Points, in no order, along strands that fork, close into loops and pass close to each other.
Points whose rows are less than 765 apart are linked; no others are.
Q655: [-339,  178, -103, -109, -241,  161,  193,   45,  464, -151, -186, -201,
    2,  -51, -414, -250, -129, -102,  137,  430,  -89,  -56]
Q866: [ -76,  -26,   33,  283,  244,   45,  456,  -76, -131,  -13,  -57, -175,
  157,   57,  113, -145,   47,  -93,  187, -116, -192,  -17]
Q562: [ -91,  158,  -15,  159,  192,   26,  -56,  -28, -416,  144,  162,   17,
    3,  186,  416, -298,  -73,  187,   -7, -440,   25, -396]
Q586: [ 223,  103,   55,   -4,   34,  -23, -316,  104, -652,  154,  159,   63,
   68,  192,  349, -165, -177,  231,   15, -470,   38, -426]
Q775: [ 181,  -73,   77,  288,  371, -195,  319, -214,  136, -117,   38, -215,
  -78, -324,    9,  219,  238, -115,   -6,  -11,  -57,  499]
Q804: [  33, -375,   25,  -52,  -46,  -33,  183,   43,  201,  -48,  150,   98,
    4,  -16, -227,  298,  286, -146, -170,  350,   14,  547]
Q764: [-307,  222,   23,  -45, -101,  305,  152,  177,  -73,   40,   89,  -22,
   -6,  170,  -72, -379, -114,  -46,  315, -110, -110, -330]
Q590: [  32,  158,  -86,   37, -105,    6,  -98,   70, -217,  -46,  122,   40,
  -49,   92,   95, -152,   96,   47,   51,  -72,  -21,  109]
Q505: [ 226, -381,   87,    3,  124,  -44,  -87, -116,  391, -263,   22,  160,
 -151, -223, -364,  459,  278, -161,   31,  513,   54,  737]
Q306: [-401,  261,   27,  155,  234,  349,   95,  -39,  -95,  177,   39,    8,
 -258,  153,   48, -471, -183,    9,  264, -284,   91, -571]
Q597: [ 283,  134,  -58,  495,  469, -173,  108, -236,  -22, -169, -120, -250,
 -189, -335,  280,  282,  179, -162,   53, -220, -128,  409]
Q355: [-283,  296, -267,  581,  531,  129,  185, -253,   14,   80, -555, -194,
 -154, -102,  456, -143, -130,   95,  -63, -156,  117, -442]
Q849: [ 350, -344,   17,  110, -131,  -17, -194,  107, -492,   48,   55,  293,
  494,  124,  334,  232,   51,   65,  -15,   47,   78,  144]
Q623: [ 374,  565, -204,  110,   81, -224, -440, -217,  232, -374, -717, -314,
 -181, -417,  -51,    2, -210,   77,   24,   73,  -39,  193]
Q57: [ 255,  412, -186,  203,   58,  -38, -412,  -72, -188, -183,  -86,  -70,
 -220,  -45,  -10, -148,   42,  107,  -46,  -45,   50,  267]
Q367: [ -99, -198,  178, -481, -400,  130,  -72,  410, -186,  214,  282,  197,
  170,  206,   -5, -105, -189,  139,  306, -229, -201, -468]
Q242: [  36,  408, -206,  252,  465, -348,   81, -355,  480, -187, -602, -401,
 -240, -459,   21,  342,  -70,   92,  -69,   15,    4,  -57]
Q109: [-233,  -70,  179, -230, -153,  227,  191,  295, -246,   47,  175,   44,
  171,  186,  -40, -336, -218,  -94,  478, -295, -304, -561]
Q674: [ 116,  484, -301,  173,  -47, -110, -161, -121,  103, -276, -551, -319,
   85, -190,  104, -103, -174,  133,  110,  102,  -31,  -12]
Q466: [  62,  335, -266,   46, -372, -110,   -4,   14,  216, -152, -433, -255,
  304,  -51,  131,  -84, -131,   57,  120,  307,  -69,  -72]
Q709: [ 259,  268, -136,  533,  480, -137,   72, -238, -194,  -43, -251, -228,
   -8, -164,  447,   28,    3,  -52,  -88, -365, -117,  169]
Q987: [-487,  -78,  360,   32,  478,  148,  236, -210, -127,  361,  460,   31,
 -198,  202,  296, -498, -136,   -6, -124, -664,  134, -597]
Q729: [-420,  241,  -87,  505,  545,  165,  402, -374,  317,  107, -432, -322,
 -239, -202,  116,  -69,  -44,   23, -178,   33,  228, -376]
Q299: [-191, -179,    1, -208, -263,  108,  557,  106,   81,  156,  -51, -150,
  471,  173,  -48,  -40, -163,   -7,  100,  119, -192, -373]
Q82: [-224,  117,   -1,  267,  329,    1,  311, -109, -120,  179,   45, -107,
   -6,   95,  277, -200,   22,    7,  -56, -327,   29, -157]
Q567: [-191,  305, -162,  402,  540,  -98,  368, -372,  533,  -80, -520, -398,
 -211, -327,   33,  105,  -75,   70, -112,  124,  109, -162]
Q149: [ 119,  494,  -89,   71,  480, -432, -150, -335,  584, -286, -609, -303,
 -407, -579, -243,  346,  -54,  -45,   59,  -28, -108,   15]
Q347: [-297,  -68,  281,  -98,  186,   65,  206,   -8, -194,  225,  564,  166,
 -188,  156,   91, -393,   23,   27,   60, -514,  -19, -352]
Q891: [ 413, -282,  -81,   86, -100,  -14, -560,  -97, -288,  -13,  139,  324,
   49,  126,   50,  305,  114,   57, -285,  110,  457,  460]
Q69: [ 100,  487, -251,   75,  183, -284, -448, -211,  109, -190, -232,  -79,
 -374, -139, -123,  -99,   78,  112, -241,  125,   81,  322]
Q793: [ 270,  138,  -86,   -3, -213,   17, -353,  156, -473,   90,  152,   54,
  156,  164,  187, -130,  -24,  179,  -98, -163,  101,   -7]
Q704: [-293,  250,  -13, -206, -316,  233,   46,  223,  123,  -94,   96,    0,
    4,  106, -268, -284,  -46, -103,  312,  208, -165, -125]
Q673: [ 144, -506,   73,  173,   56,   57, -312,   61, -204,   40,  412,  475,
  -70,   60,   90,  294,  226, -110, -178,  104,  463,  565]
Q430: [ 112, -523,  189, -336, -526,  205, -274,  416, -211,   43,  353,  462,
  204,  208,    5,  217,  -62,  -42,   70,  121,    5,  -48]
Q979: [ 381,  573,   14,  -60,  442, -500, -606, -359,  387, -421, -557, -207,
 -510, -530, -208,  317,  -44,    7,  -13,  -73, -109,  263]
Q735: [-103, -515,  285, -611, -470,   17,  175,  475,  -98,  219,  292,  274,
  361,  242,   44,  137, -201,  120,  233, -108, -392, -513]
Q414: [  66, -305,   43, -273, -530,  326, -561,  304, -151,  -83,  304,  480,
    4,  234, -234,   86,  -12, -109,   47,  266,  173,  222]
Q313: [   8, -787,  468, -686, -480,  104,  158,  516,  -26,  291,  408,  433,
  169,  275, -145,  278, -200,   60,  100, -140, -327, -422]
Q870: [-495,  221,  137,  348,  443,  277,  127, -205, -199,  247,  149,   40,
 -280,  159,  366, -468, -161,  -22,   36, -531,  168, -668]
Q321: [-295,  -40,   93, -354, -469,  247,   83,  285,  121,  -55,  262,  140,
  -20,  239, -415, -207,   63, -154,   95,  181, -117,  -30]
Q492: [ 515,  245, -310,  -21, -217, -202, -469, -145, -124, -127, -373, -208,
  193, -113,   68,   99,  -79,  240, -306,  222,  143,  278]
Q162: [  38,  485, -220,  182,  473, -514, -335, -396,  341, -121, -358, -188,
 -581, -251,  -51,   18,   86,  147, -371,   32,  153,  172]
Q529: [-493, -181,  -30, -206, -127,   82,  631,   52,  200,  327,   47, -201,
  260,  201, -245, -196,  -97,   51,  -64,   75,   20, -527]
Q930: [ 600,  475,  -82,  -42,  103, -356, -667, -282,  131, -402, -666, -280,
 -217, -461, -169,  201, -108,  113,  -99,   46,    1,  408]
Q76: [ 473,  140, -125,   -5, -150, -229, -452, -119,   53, -284, -268,  -84,
   62, -304,  -13,  197,   20,   39,  -65,  206,   87,  513]
Q272: [  31, -796,  384, -424, -381,  258,  119,  398,  -65,  185,  415,  470,
  221,  266, -204,  320,   40, -162,    3,   34,  -64, -100]
Q943: [ 341, -134,  -94,   45,    6, -174, -324,  -76,  163, -292,  -78,  107,
 -102, -252,  -97,  438,  183,  -61,   11,  380,  135,  638]
Q4: [  75, -527,  133, -116,  -95,    3,  452,   85, -121,  134,  307,  161,
  374,  112,   67,  126,  135,  -80,   34,  -17,  -82,   71]
Q188: [-411,  194, -117,  -97,   35, -121,   57,  -51,  165,  125,  268,   24,
 -316,  154, -216, -248,  283,   62, -267,  180,  102,    9]
Q248: [ 566, -392,  -32,  104, -122,   91, -532,   45, -569,   10,  111,  236,
  370,  157,  230,  299,  -75,  105, -146,   57,  355,  311]
Q955: [-383, -134,  312, -292,  -51,  253,  246,  199, -129,  210,  532,  113,
 -182,  160, -284, -375,   -7,  -80,  126, -282,  -81, -278]
Q848: [-326,    7,  -88, -332, -246,  -86,  171,  121,  165,  280,  254,  111,
 -122,  247, -161,  -82,  163,   98, -360,  127,  105, -167]
Q762: [ 321, -262,  -21,   46, -254,   74,  -14,   81, -110, -108,  -18,   88,
  350,  -21,  212,  264,  109,  -91,  117,  211,  -40,  307]
Q997: [  -7, -344,   61,    0,   28,  -15,   10,   39,  -35,   52,  395,  245,
  -29,   18,  -15,  243,  324, -140, -183,  114,  208,  417]
Q956: [ 349,  310, -256,  366,  130, -128, -294, -197, -337,  -53, -211, -183,
  -15, -121,  292,   27,  -53,  126, -242, -162,   -7,  244]
Q12: [-325, -195,  240, -435, -255,  234,  199,  304,   96,  223,  423,  124,
 -196,  258, -527, -271,   99, -164,   71,   22, -163, -176]
Q265: [ -51,  -33,  116,  311,  367,  -61,  553, -226,  146,  -52,  -31, -378,
   47, -218,  -31,   13,  121, -215,   74,  -46, -168,  227]
Q423: [-121, -197,  -36, -204, -247,  -65,  333,  108,  -84,  177,   96,   38,
  404,  170,  183,   72,  -39,   19,   49,   39, -114, -171]
Q451: [-413,  -90,  -56, -333, -244,  -65,  328,  141,  171,  389,  165,   22,
  126,  268,  -93, -125,   -5,  156, -244,  115,   99, -549]
Q725: [ -71,  161,  -82,    4, -250,   90,  236,    7,  428, -194, -382, -249,
  226, -152, -182,  -82, -130,  -61,  253,  328, -191,   62]
Q297: [-114, -222,   88, -333, -509,  310, -161,  361,  115,  -65,  282,  309,
  -67,  185, -434,  -50,  132, -254,   55,  370,  -75,  257]
Q808: [ 190, -567,  171,  148,    3,   55,  315,  -13,  -88,  -29,  119,  134,
  352,   41,  177,  333,  170, -178,  100,   87,  -52,  372]

How many points has the smallest loop of links through each point below? Write 0 if it is on no loop.
Q590 | 12
Q297 | 11
Q987 | 9
Q997 | 0

A fork is a point with three links, a tip a point with one. Leave the first point through the second and follow the links. Name the first fork or tip that comes.
Q414 / Q430 | Q764
Q808 / Q762 | Q492
Q674 / Q623 | Q355
Q355 / Q729 | Q704
Q849 / Q762 | Q188
Q367 / Q735 | Q321

Name the points in between on the shortest way along the links from the first point to the second, in order.
Q804 / Q423 | Q997 > Q673 > Q891 > Q248 > Q849 > Q762 > Q808 > Q4
Q306 / Q242 | Q764 > Q704 > Q655 > Q725 > Q466 > Q674 > Q623 > Q930 > Q979 > Q149
Q313 / Q955 | Q272 > Q430 > Q414 > Q297 > Q321 > Q12
Q188 / Q762 | Q848 > Q451 > Q529 > Q299 > Q423 > Q4 > Q808
